A landscape with many peaks, sampled at points; each row gives a point and its height.
A climber steps from a point to the highest of its 2 nearest points, and stops where none of them is higher. Distance is the straight distance between rows; heights are no part of it.
Bedeg: [ 39  -2 -11 -20  16   0   2 -22 -26 -28   0 -30 -31  -7   9   4   0   3
  37 -33  22   6 -14  -5  14 -21  -1 -21 -13  14  26  13  21  38   1 -45]  h=367
rad: [-22 -31 -32  15  22  -2  32  -8  21  41   3  19 -10  34 -13  14  26   5
   5 -14  33 -20  25  -4 -24  -9  18  13  16  -9   6  -3   8  -2   1 -10]  h=265
muv: [ 14  11  60  34 -26   6  16   6  16 -29  16 -15 -17  -2  -5 -34  10 -11
  -8  12 -23  13 -25  -5  -4 -13  -7 -25 -12  -3  13  32  -8   9 -15   1]  h=201
pur: [  6  29  23  -2  -8 -12   1   4  -2 -69  10  -2 -21 -16 -18  -6 -16 -21
  -1  11 -28   8  -3  28 -12  19  14 -25 -15   1   9  11 -13 -36 -33  14]  h=366
kosa: [  8 -20   1 -22  23  61 -32  -3   9  17 -22  -5  13  18  20  38   3  -3
  -7 -11 -32  40 -16   8  31  -3 -29   4  -4  15 -25 -16   5  21  21  34]  h=615
kubi: [ 11 -10  19  22  18 -34  14  40  39   9   1  -2  21  25  -6  -6  22  41
 -35  26 -10  14 -14  35   5   6 -44  -2   1 -21  12  17 -40  -9   6   7]  h=511
gideg: [ -6   0  -1   5  14 -10  24  21  22  25  -9  -5   5 -16 -18  -3  -6  -7
   9 -17  51 -37  -5   7 -13 -18  17 -23 -33 -27  26 -39  14  16  11 -12]  h=294
Lud: [  0  20  11  16  -5 -34  33   6   8 -58  22   2  23  12   4 -20 -17  -4
 -39  22  -7  17   7  13  -5  24 -26  -1   8 -29   1  29 -23 -38  -3  29]  h=464
Lokur: [-10  21  16  23   6 -15  38  14   6  25   7   7  -5  -7 -21 -18   4 -11
   4  -6  30 -18 -14  12 -19 -12   0 -28 -36 -38   0 -11  -9   1 -18   7]  h=307
zat: [  1  33  40  14 -31 -15  -5 -15 -19 -18   0 -20 -13 -15  33  -9   3 -18
   0  13 -17 -25 -13  -8   8  19  13  -9  39  17  -4   3 -12  21  25  13]  h=646
Toz: [  7 -38 -15 -11  22 -35  21  17  36  19  -9  21  -3  41   2   2  24  36
 -31   9  33 -20 -20  19 -25  -3   3  20  23  -5   2 -13 -25  28  -7 -31]  h=299
Boz: [  3  10  37  19 -32  -4  -9 -23 -16 -17  27  -9 -16   0  40 -30   3 -27
  -9  21   1 -37 -11 -44 -21   4  22  15  27   3  -1   3  -4   7   7  -2]  h=592
Durul: [ 13  10 -16  -5  14  41  14 -24 -29   9   3 -28  -8   6  15  34  44  -1
  14 -31 -25  -9 -10   3  38  -8  -9   0   1  30  25 -27  15  34   9  17]  h=422
sotez: [ 24   4  27  -5 -42   1 -21 -27   2   4   8 -15  -2 -21  17 -28 -24  11
  38   8 -35  -4  -1  -2   6  -2  -9 -10  -3  16  15 -28   9  19 -24 -21]  h=381
pom: [ 10  53 -23   0  26 -29  26   1 -31 -12   6 -24  20  -3  16  16 -20  -9
   6 -21  -4   1  -1   5  23   1 -10  -8   4   0  13  -3  10  11  20  21]  h=684
rinar: [ 23  33 -15 -14   6 -34 -18 -20 -21   7  16   7  18 -34  12   4 -43  -1
  -1   1 -23  -6  24   4   6  18 -11  21   4   2   7 -41   8 -13 -24  23]  h=426
suna: [ 15  46  32   5 -10 -15  21 -13 -17 -33   9 -24  -6 -24  37  -6  -9 -17
   4 -14 -38   3 -14  15  30  28 -12 -21  11  13   3  -1   2  16  -3  28]  h=686
gotak: [ -5 -25 -41 -22  23 -14 -12  26  10  18 -33  10  11  27  -9  38   5  17
 -14  12  22   3 -21   6   1  -6   5   6   5  -6 -26 -22 -14   1  25 -13]  h=275
befa: [-35 -16 -20   7   1  23 -25   1  10 -30 -29  23 -32 -12 -20  17   7 -29
  14 -12 -14  19  18   4 -21  -8  35 -34   3  19  -5  33  12 -58   3  10]  h=188
nosu: [  6  35  33 -12  -1 -18   6  -4  -4 -22  26   1  -6 -16 -15   5 -11   1
  -4  -5 -29 -17  -4  24  -6  -5   0 -35 -39 -11  15 -10 -12 -36 -47   2]  h=350
sok: [-18   6  21 -12 -14 -23  -1 -12  16 -11  29  22  -1   5 -11  -7  28  -9
 -31  19  -5 -30   7  11 -29   7  22   5  21  -9  -6  -3 -17 -41 -16  19]  h=293
pigu: [  7 -13 -21  -2   0  -6  13 -22 -38  34  29   1   9  46  24  15  33  -1
  -5  -4   7 -13  17 -32  -9 -19  15  32  25  -6  18 -33  17   6  -1  14]  h=564
Depi: [-21   6 -35 -33  13  -7  -6  -4  13   8 -46   9   8 -48  -9   7 -20  22
  11   7  14 -24  11 -11  33  14  18   6  -3  11 -14 -20  14  19  27 -36]  h=337
gobeg: [  9   8  12  -4 -21  -2  -1 -20 -24 -59  35  -8 -15   7  18 -22 -14 -32
 -15  20  -5  12   9 -17  -5  25  10  17  19 -10   2  17  -6 -32 -10  15]  h=427
Lebo: [-13  -7  -7 -16   2  12   3  -6  18  54 -40   8  27 -38  -5   8 -19   9
  19   2 -24   0  19  -1  34   3   7   7   5  10 -41 -32   4  13  -3  13]  h=221
gason: [ -1  -3 -12 -14  39  57   3  -5 -10  31 -25 -14   3 -23  -3  38  -8  -3
  20 -27 -19  28   9  -3  32  -7   7  -2 -34  15  -5 -11  23  13   1 -11]  h=380
tiro: [-24 -11   4  45 -12  22  44   4   1  15   9   4  27  16   6 -20  -3 -21
  -5   1  28  38  25 -21  -9 -14 -11  28   9 -21 -16  47  -1 -11  -1  15]  h=555
gat: [ 25   8 -20 -29   6   5 -54  18  -2 -17 -25 -17  23  27   8  21  40 -10
 -24 -13  -1  36 -36  28 -20   7 -20 -16 -15   7   6  -2 -10   5 -32 -13]  h=103
pobem: [-12 -17  19  23   1 -34  10  31  68  15 -25   9   1   9 -29  -8  19  34
 -28  26   3  -5 -31  33  10   1 -11 -19  -1 -36  12   1 -28   7  -8   5]  h=532
rebik: [  4  21  -9  21   1   0  23   3 -19  29  -8  -4  21 -22   5 -21 -29 -14
  27  -6  43   0   9 -28   8  -8  10   1 -21 -11  -9  18  13  23  22 -11]  h=296
Bibol: [ 31  -3 -24 -24  23   5 -62  20  -3 -11 -17   8  27  33  -8  11  -8   1
 -18  13  14  41 -38  33 -16   8 -28   7 -25  -3   4 -15 -29   5 -50 -16]  h=92
Fevin: [-13 -38 -33  10   4  39 -20  17  22  -4 -19  19  -4  23 -17 -11  -4   3
   3   5  18  27  -7 -12 -10 -11 -19  23  15   8 -15  38 -12  10  17 -24]  h=392
Biv: [ -6  -8 -10 -11  13  22 -29  24  34 -19 -14   9 -19  -8 -32  -2 -17  -8
  16  -7 -16  27 -21  17  -6 -25  -9 -11 -24  12  17  33  -4 -12  -7  -9]  h=53
Doso: [  1 -20 -39 -27  14 -15  -5  18   9  35 -22   9   9  -1  -8   7  -7  15
   0  12  46 -14 -16 -21  15   0  10  29   7 -10 -10 -28  -9  37  30 -29]  h=281
Tup: [-31 -23 -13   2 -23  17 -12  24  16   7 -35  13  26   4  12   3  13   7
 -10   3 -15   7 -14   0  15  20  -3  22  38  16 -38  17  -4   3  54  23]  h=203
Sov: [ 20 -10 -32 -22  16   7  -7  -9 -26  22   1  -5  29  53  26  30  49  14
 -21   2  -3  -5 -13  -6   3   1 -13   9  17  21  13 -50 -15  16  -4   6]  h=127
lumus: [  2  36  -3  -1   8  -2   0  -1 -19 -58  19 -10 -24  -4   9  16  -2 -31
   4  -3 -15  13   1   1   2  12  12  -5   8  -6   2  18   9 -23   6  12]  h=391
Pul: [ 26  -4  -7 -20  11  31 -12 -17  -7   2 -18 -19  -9  16  -3  22  32  26
   9 -20 -19  -4 -19  -7  26  -9 -20 -27 -14  37  10 -40   0  47 -10 -20]  h=401
Mitid: [-10 -11  10   2 -30  26 -28  -7   8  18   1  10  23 -11   9  -4 -18  -7
  13  15 -50  40   8   3  10  -4  -4  21  17   3 -23 -14  -5 -28  -2  64]  h=534
Vare: [ 18  -9  19  18 -11 -11  19  -2 -22 -15  62  -1  15  36   2  -8   3  16
 -21  34  -3  33  26 -11  -7   7 -33  21 -15 -21  -6  16  -7 -35 -27   5]  h=168
rigi: [-16  15 -37 -18 -14   0 -11 -11  -8  33 -18  -6  19 -36  19  -2 -10  12
   9   0  10 -25  21 -18  34  12  34  26   7  22 -24  -8  24  18  29   6]  h=368
ziz: [ 10   3  -7 -13   6  24 -24   7 -10 -26  13 -12 -21  -4 -20   2  -7  -3
   9  -4 -31  37  -1   6 -16  -5  -9   2  -4  15   5  12 -23 -14 -24  -8]  h=65
Pefi: [ 18   1 -20   3  10  21 -12   8 -25 -21  16 -10 -22  11  -9  -7   0 -12
  25 -31  22  30 -12 -14  -2 -21 -10   8  -9   7  18  27  -5  27  10 -38]  h=347
Fofeg: [  0 -17  -7 -24  16  79 -35  -6 -13  11 -23  -4   0 -22  35  40  -4  14
  -7 -17 -21  27   5  -1  21   5   8   0   5  31 -25 -11  23  -6  26  17]  h=568
gel: [-10  -6 -27 -14   3 -10  -7  13 -13   3  17  19  23  29  20  14  19  23
 -20   9   5  27  -6  -2   4  22  -6  35  36  -4 -10  -6 -11 -12  18  37]  h=159
doro: [-18 -11 -23  -1   0  38 -31 -18   7  -5   4  18 -21 -12 -28  -2   8 -23
   7  -6   0   0  16  -4 -34 -14  37   5  15  12   9   9   0 -48 -15 -10]  h=204
Fup: [-30  -4 -16  -2   2 -17  -6  10  26  31 -17  11  12  11 -17  32  16  11
  -8  12 -13 -15 -12  22   4   4  26   0  12   0 -20 -23 -15 -15  16  22]  h=298
Rog: [  0   9 -15  -4 -38 -12 -24  -7 -21 -19   3  -2  16 -20  27 -35 -13   6
  10  20  -5   6   0 -18  29  19  -4  34  56  33  -5  12   7  26  44   6]  h=316
dunef: [-13   3 -18  14  -1  14   6  12 -11  -9  -1  -2  -9  -2  -9 -12 -16 -17
  22 -18  35   4   5 -26  -5 -19  18   1  -9  14   3  42  23  21  31 -34]  h=322
loza: [  7  21  32  13  14  18  24   8   3  22   1 -10   5  -3 -22   6   7  -1
  22 -19 -32  22   1  22  10  -6   2 -18 -41 -22  18 -30  -7   2 -33  28]  h=341
vete: [-15  42  18  19   6 -20  23  -3 -16 -41 -13   2 -17 -29  -7  17  -9 -30
   4 -34  -7  -7  -5   0  12   7  27 -49 -14   9 -11  29  18   1  22  13]  h=339
pufef: [  5 -11   6 -14  18 -17  -2  14  40   6 -26   0 -27 -19 -44   7  -4  13
  13 -10  -2 -35 -27  37   6  -4  11 -41 -31 -24  11 -36  -3  17 -16 -19]  h=570
nelok: [ 22  21  14   2 -23   0 -16 -24 -34 -27  48 -13 -12  -5  23 -19 -22 -34
   0  20   5  -3   6 -48 -13  15   7  18 -21  -4  15   0  11 -19 -43  -6]  h=475
Zotuz: [  5  -2  38  31 -13 -27  48 -25 -10 -12  56  11   7  13   6  -9   2  -3
 -47  34  18   4  22 -11 -12  10 -31  25 -18 -31 -16  13  -4 -33 -36  29]  h=149
paz: [ 14   3 -23 -35   4 -20  -8 -19   6  25  -9 -22  12 -38  -3  -6 -44  33
  33   9  21 -25  16 -13   5  -5  -3 -19  -7   3  26 -56   7  23 -19 -23]  h=379
siv: [ 27 -14 -10 -22  15  10   9  -2   6   2  -7 -34 -12  17 -11   3  22  12
  29 -27  27 -14 -20   2  13 -15  -6 -24 -21  11  24 -25  -1  31   3 -35]  h=384
lano: [ 13 -46  43  18 -15  10 -20  -1  45  -7   4  -3 -33  26   0 -36  34  10
 -19   8 -33   1  -9  -6 -11 -18 -21   5  32  13   2  28  -4  35   3 -32]  h=232
seb: [-21 -25 -12   3  20 -17  20  15  41  24  -8  32  -2  27  -3  18  29  12
 -25   4  34 -26  14  17 -48   3  -5  24   9  -9  13  -7  -8 -14 -10 -20]  h=280
luf: [ -2 -20 -11  19   0 -16  34  18  18  45   5  -2   1   9 -13 -25  -5   9
   1  11  58 -33  11 -14 -24  -8   5   4 -16 -36  13 -20   8  26   3 -18]  h=278
seru: [ -8  -9 -45 -17   8 -17  13  -1 -10  44   6  -4  16  25  20   9  30  15
  -5   3  18 -32  10 -18  12   1  18  34  30   5   8 -41   1  13  28  14]  h=606
Radev: [-24 -24 -53 -18  11   3  10  28  11  32 -53  17  11 -17 -21  18 -34   4
  13   7  41 -20   0 -17  23   7  23  16 -11 -12 -25   3   8  15  28 -28]  h=310
Zemas: [ -2   3   9  -6 -11 -19  -2  -4  22 -13  -2  12 -37 -13 -17   0  10 -18
  19 -26  25 -40  -6   0 -24 -22  33 -38  -7   8  19   5  15  -8   2 -41]  h=609
lumem: [ 12 -34  43  38 -31   9   5   8  29  -7  -2  -7 -22  19  -7 -42   8  -7
   9   3   0  18  -3 -11 -19 -17 -19  -6  10  -6  11  38   1  22  -7 -31]  h=216
pelag: [-16 -11   8  -3 -23 -11  -8 -11  15 -35  23  16  11  17   5 -21  14  -2
 -32  21 -26   8   4   9 -19   7   2  32  45   6  -3   0 -13 -32   8  17]  h=269
gabu: [ -5 -22  -2 -10  20 -22   2  38  45  10 -31  12 -24   3 -31  15  -3  29
 -16   9   7  -8 -35  41  -3  -3   9 -20 -20 -27   7 -11 -40   9 -10 -11]  h=551
Soge: [ 13   3 -30  -4   6 -32  -7  -7 -34  24  38  -7  20  -3  -6 -14 -39   5
  21   7  17  -8  21 -32   0  -6   8  20 -23 -13  34 -20  13  -5 -18 -12]  h=430
muvez: [  3  29 -23 -13  11 -19  17  -4 -15  21 -13 -13  21  15   5  19   5  14
   4 -22  -2 -27   1  -1  21  -3   0   4   5   3   7 -31   6  14  29  27]  h=650
dokov: [  3  -6 -12 -13  24  22  30   5   6  -4 -32 -13  -8 -22 -30  30  13  -6
  30 -49  -2   8   1   3  33 -14  -1 -27 -36  17   9  -3  17  26   9 -15]  h=361
folok: [-11  13 -26  -6   6  33 -15  -7 -40 -23   6 -14 -28   7  11  26  18 -22
   2 -16   6  23   4 -10   4   1  23   2  25  39   4  30  21   5  29   0]  h=474
nemu: [ 27 -21  32 -24   9 -38  14   0 -11 -34  30  -3 -37  30  -1   7  20  14
 -18   0  15 -28 -12  23 -27 -19 -18 -22 -19  -7  16  26  10  -3 -16 -54]  h=556
roka: [ -9  -3   8  -3  -5   0   1 -15  20  23 -11  -7 -26 -38  -9  -3  10 -10
  31 -16   5 -40 -22  20   0 -17  18 -38 -25  11   5 -32   6  11 -10 -32]  h=588
rakep: [  9 -18 -11  -9  22   7   4 -13 -38  14  16  10  19  48  28  22  34  19
 -36   6  -9  17   3   7 -11  10 -19  24  17  -7   7 -27 -17 -18  -4  39]  h=142
Rar: [  2 -40 -23  -2  12  34 -25  20  19  16  -8  -1 -15  23 -29  -6  23   0
   3  -2   3  21 -11  -9 -17  -6  -8  10 -11   5   1   8 -27  16 -18 -25]  h=423
Zekin: [  0  12 -25  -3   7  16  10 -20 -52  14  30 -27 -14  27  31   7  19 -14
   2  -7  13 -13  14 -27  20  11  16  28   8  21  37 -19  23   7   7  19]  h=525
Lozaf: [-13 -10 -13 -13   3   8 -10  15  29  25 -62  11   1 -49 -36   1 -32   7
  14  -6 -28   7   4  -7  25  15  -4 -13 -13  -3 -37  -8  -2  33  -3 -18]  h=241
rezaf: [  4 -24  -8   5  12   7 -18  22  13  11  13  14  11  36  -7  -8  -2  19
   9  20  10  39 -14   5 -13   5 -28   9  -2 -11   0   4 -30  -6 -19  -7]  h=453
Dak: [-24  -6  12  38 -16  -8  18   4  30 -58 -23  10   1   6   8 -16   1  -8
 -18   5 -11  23  -4  18  -5   2 -10   1  53  -9 -26  45 -10 -34  22  39]  h=441
boro: [-15   9  18  14  -9 -25  -2  15  22  19  -1  18   1 -13 -20  -6   5  19
  -3  -1  -1 -18  -9  24 -10  -1  22 -17 -18 -13 -10 -11 -17  -9  -1  12]  h=318
zot: [-40  -8  14   8 -29  40 -19  10  11  -1 -41  11  -7 -25  15   2   4 -11
   4  -4 -32  18  -6 -16  26  32   3  -2  23  14 -38  18  16  12  62  30]  h=230
galo: [ 31   3   4  -4  -1 -28 -13  -5 -21   1  46  -1 -10 -23 -14 -22 -41 -10
  15  10  28 -24   6 -26 -24 -12  -1   1 -43 -37  31 -12  14 -19 -25 -23]  h=461
nosi: [-11 -18  42  20 -34 -12 -10  -5  33 -28   9  -4   3  23   3 -33  30   2
 -20  18 -35   0 -13   5 -14   4  -8   9  46  16  -2  24 -10   7   9   8]  h=250
tak: [-19 -38  -1  13   1  16  32 -14   2  33  16  23 -12  31   3  -2  30  -9
   1  -6  27  -2  32 -10 -49  -6  11  45   4  -6   6  15  -4  -2 -25 -35]  h=245
kon: [  5   7  24  -8 -43 -14 -22 -20  17  17 -21 -42  -4 -47   7 -29 -34  17
  42  -2  -8 -26  -3  -8  16 -17  -3 -20  10  12   2  -8   4  40   1 -38]  h=362
noze: [ -2  -4  36  12 -28 -17  -2  -2  24   0  31  27  14  -2 -20 -19  24  16
 -30  24 -37 -13  13  25 -12  15   1   1  -5 -10 -16 -17 -21 -40 -23  28]  h=315
Malez: [ 27   0  38  -4 -42 -20  -9 -24 -16 -31  48 -12 -12   5  43 -24  -5 -22
 -10  36  -9 -41  -7 -28 -21   3  -8  -1  -4  -4   2   1  13 -36 -19 -19]  h=530
Zut: [ 25 -26  24 -11  15 -33  23 -17 -21 -30  54   9 -16  31 -10   6   6   6
 -40   6  22 -23  19 -20 -19 -14 -23   2 -34 -24  21  19  16 -22 -25 -52]  h=526
Soz: [-23  36  13  18  -9 -21   3  -7 -12 -22   2  29 -28 -19   8   5  12 -35
 -17  -8   6 -32   4  -2 -20  -2  37 -14  27   5 -17  14   6 -21  17  22]  h=387
puzos: [-34 -19  12  36 -13   9  14  23  23 -11 -28  14   6   3 -18  -5   1 -11
  -2 -14  -6  21 -11   6  -2   1  -2 -15  15  -3 -32  38   1 -20  20  20]  h=471
Vod: [-23  12  -3  -4   4  -3   4  20  -4  -4  -9   3  27  10  21  22  -7  17
 -16   0 -15  21 -14  14  24  28   0  -1  34   5 -26   3   2  -1  49  49]  h=180
vuz: [-26  26  10  22  -6 -37  11  15  13 -48  -4  25   3  10   8  -6  12 -13
 -28  -9   7  -7   2   3 -20  -4  11  -8  32  -5  -2  41  -7 -31  15  11]  h=414
papo: [ -3   9 -10  -9   7  35   2 -23 -28   4  -7 -18 -32 -11   6  22  25  -3
  15 -35  -5 -14  16   1  20 -10  35  -7   6  30  15  -2  28  18  22  -3]  h=444
zodid: [ 21   2  32  23  -7   3  15   9  -7 -21  41 -15  -4  17  -9 -32  -2   4
  -1  22 -30  39  -9 -19   3   1 -26   1 -12 -22  14  17  -3 -12 -35   1]  h=186
Dep: [ 12  17 -18 -12  30  20  -5 -12 -55   3  26  -8  -9   3  35  16  -8 -14
   7  14  -3 -12  43   6  30  29  18  22  17  15  25 -28  20 -15  -2  42]  h=488
veb: [ 13 -40   0  -9   9 -19  10  31  36  -4 -26  -8 -27  32  -8   4  12  30
 -13   1  41 -28 -29  20 -20  -9  -5  -9  23  -6  10   3  -4  44  26 -54]  h=317
Gevek: [-18 -14 -21  -7  18  46 -25   3 -18   5 -16  -4   5   4  23  39  11  -1
  -1  -4  12  15  11  -8  22  -2  23  17  22  13 -19  29  22  -5  30   5]  h=517
tined: [ -5  -8  28  29   4 -30  26  18  18 -24  27  -1  24  24   1 -19  13  18
 -39  27  -1  42   7  31  -6   7 -49   5   8 -22  10  51 -33 -18  -9  15]  h=489
kadu: [-24  16  14  40 -27  -5  11   0  -4   6   4  20  15   2   8 -37 -18 -21
   5   7  19  -2  -4 -19 -27 -14   7   4  15 -12 -18  39 -10  -7   5  13]  h=608
rinu: [-30  27  15  29  21  15  25   1 -16 -34  -8   8 -24   3  14  25  18 -38
 -12 -28   5  -5   5  -4  -8  11  31 -36   4   4 -27  23  22 -24  16  35]  h=359
Vina: [-14  -6  -6  -9  14  28  33   6  -1  62 -38 -19  25 -43  -4  -5 -16  15
  21 -15 -14  -3   2 -17  47  12  -8   2 -29   8 -29 -24  10  35   4 -15]  h=202
tul: [ 41  48   6 -16  11 -34  22 -19 -19 -18   9 -24  -2  -5  30  16 -19  19
  -1 -18 -22 -20 -11  15  34  15 -15 -29   1  14  33 -18  10  24  -2  16]  h=714
robi: [ -1   9 -28 -10  -9 -20 -15 -23  -8  38   6 -10  26 -21  11 -11 -26  12
  15   7  14 -20  25 -26   9  -1  15  13  -9 -10   5 -40   6  16   3  -1]  h=402
dad: [ -1 -16  -7   1  -2   3 -34  22  35 -16 -32   3  -7   3 -16 -20  -9   5
   9   7   7  20 -26  -9   5 -11 -16   5   3   4 -10  37   0  32  44 -39]  h=360
Duve: [  6  22  -2  -7 -41 -18 -26 -21  -2 -12 -12 -21   7 -29   5 -45 -37   4
  26   9  -4  -4  -2 -10  19  -2  -2   0  17  30  -5  23   0  35  27 -27]  h=343
dula: [-18   4  -9  -6 -22  10 -24 -10 -24 -18 -15   7  -2 -24  18  -3   2 -19
   6  12  -8 -11  17  -3  14  19  27   6  50  30 -13   6  14  -4  38  30]  h=283
nuvu: [  6 -19  37  13 -19 -47   9 -17  23  -7  40  41   4   1 -19 -10  -6  14
 -50  30  11 -46  31  18 -41  -2 -14  13 -15 -22  -3  15  -7 -42 -28   6]  h=114
Zipum: [ 32  11 -19 -28  19  21 -39  12 -21 -10  13   2  15  14  -7  11  -2  14
   2  -2 -33  51  -8  34   3  10 -31  -5 -19  -5  -2 -17 -23 -14 -42  -2]  h=79
zove: [ -5 -15 -11  -3  -9  10 -24   7   1   8  11  13  25  13  -2 -14 -13  -8
  13  17 -25  41   6   1 -13   2 -11  30   6 -17  -5   4 -16 -43 -21  19]  h=490
von: [ 25  -2 -19 -31  11   8 -40  -6 -30  -3 -14 -29  20  37  21  22  39  12
 -16  -9   5  13 -34  17  -4   2 -17  -8   8  29   8 -17  -4  22   0 -19]  h=113
bugek: [  0  35  34  24  -6 -44   0   0   1 -26  10   2  11 -15   0 -17 -18 -18
   0  11  16 -22 -10  -4 -21 -16  14 -10 -14 -19 -20  22 -12 -11   6   6]  h=560
Bir: [ -4 -11  32  23 -14 -23  35 -25  17 -34  32  27  19  -4 -21 -26  -7  -6
 -40  39  22  -4  35  11 -29   7 -26  25 -11 -38   1  46 -22 -50 -32  12]  h=131
buvi: [-12  10 -10   3  -8   2 -11  11  18  25 -44  19   5 -60 -20 -15 -46  -1
  45   1  10  -8  -1   7   2   6   6 -26 -28   2 -25  -1  -9  14 -11 -15]  h=256
pubu: [ 12   3   1  -1  26  62  22  -2 -34  28  -6 -36   6   8  11  34   2 -13
  22 -24 -19  18  19  -7  38 -11  -6   3 -21  17  15 -16  26  29   4  34]  h=400
Mive: [ -3  34  -4   7   7  -8  27   1 -11  -9 -19 -18 -12 -35 -11  11 -12  -2
  26 -38  -7   0  -5   3  22 -10   5 -29 -34  18   3  20  24  27  13 -24]  h=348
Migir: [-19 -30 -18   5 -11  42 -11  -8  -1  39   9  22 -13  15 -10 -11  18 -26
  21  13  14  19  32 -18 -42 -13  21  26   7   9   2   4  -2 -16 -14 -28]  h=225
sug: [ 41  28   8 -26 -13 -26 -12 -40 -18  16  16 -11   4 -31  21 -19 -31  15
  17   8 -19 -26  23   0   2   7   1 -15  -6  12  15 -50   9  -1 -42   5]  h=403
Miza: [ 24  17 -37 -28  27 -22 -14 -22 -36  20  13  -6  14  -9  34  29 -15  21
  -2   9 -12 -16  38   4  23  19  -1  26  10  20  15 -53  14 -18  -8  44]  h=455
duk: [ 26 -10  19   2   2 -37  14   8 -19   6  36  11  -2  14 -22  -3  -7   5
 -21  17  26 -26  14 -18 -22 -12 -17  15 -33 -36  25  -6   7 -27 -32 -16]  h=494
Romaf: [ -7  37  16  30  19  -6  29   7 -14   9  11   4   9   1  -9  -4  -5 -19
   4  -5  -4  16  -1   9  -2  -1  -7 -11 -35 -33 -11  -3 -10 -28 -29  39]  h=324
gigem: [-43  12  11   3 -24  49 -23 -15 -19   0 -36   5 -18 -52  22  -7  13 -10
   9 -11 -20  -6  21   1  27  23  28   2  31  44 -24   7  26  14  31  19]  h=257
Nit: [  7  -8  14  -9   5  42 -21   2  19  19 -16 -11  19  -9   1  27 -28  10
   6   0 -57  46  -1  18  24   1 -29   6   8   5 -23 -38   3   3   1  51]  h=576
fumig: [  3   5 -14 -15  25  43   9   3 -18  16   4  -5  -2   6 -18  36  -3  -2
  23 -19 -19  34   3  19   5 -14  -4 -10 -35   1   5 -19   3 -17 -17   9]  h=358
dugar: [ 18 -15  17 -22   0 -18  -8 -11   1 -34  15   8 -41   2  -3   8   7 -11
 -14 -15  26 -44   7   2 -42 -19   9 -13 -13  -8  35  32  14 -23 -21 -48]  h=582
Vifav: [-31 -25   3  37   6  43  11  16  18  -7 -16   4  10  15   0  11  -7 -10
  -4   2  10  55  10 -15  -2 -15 -17   3  17 -18 -23  56   3 -32  22  18]  h=508
sil: [  3  36  32  -4  -9 -34  10  -7   4  10  30   9  19  -8 -16  -1   7  15
 -13   0 -29  -9 -15  27  -4  15   6 -12 -19 -22   1 -35 -15 -22 -26  31]  h=335
Bof: [-15  27 -16  19   3   7  22  16  -1  40 -31  16  17 -39 -20 -15 -60  -6
  23 -11  28 -11  -5 -21   6  -1  -2 -14 -38 -27 -27  -4  -3  20  -5  -3]  h=273
Zaru: [ 11 -29  -9 -12   3   5 -22  24  23  -2 -36  -8  -2  18  -6   2  27  14
  -5 -16  40  -5 -35  -3  -2  -2 -18 -13   8  12 -11  14  -4  57  27 -54]  h=336

For each start below, name the point where the climber stops.
rinu | kadu
Radev | Zemas
Lozaf | kosa
gel | tul
Lud | Zemas
fumig | kosa
seb | kosa
zodid | tul
kon | tul
paz | tul
Mive | kosa
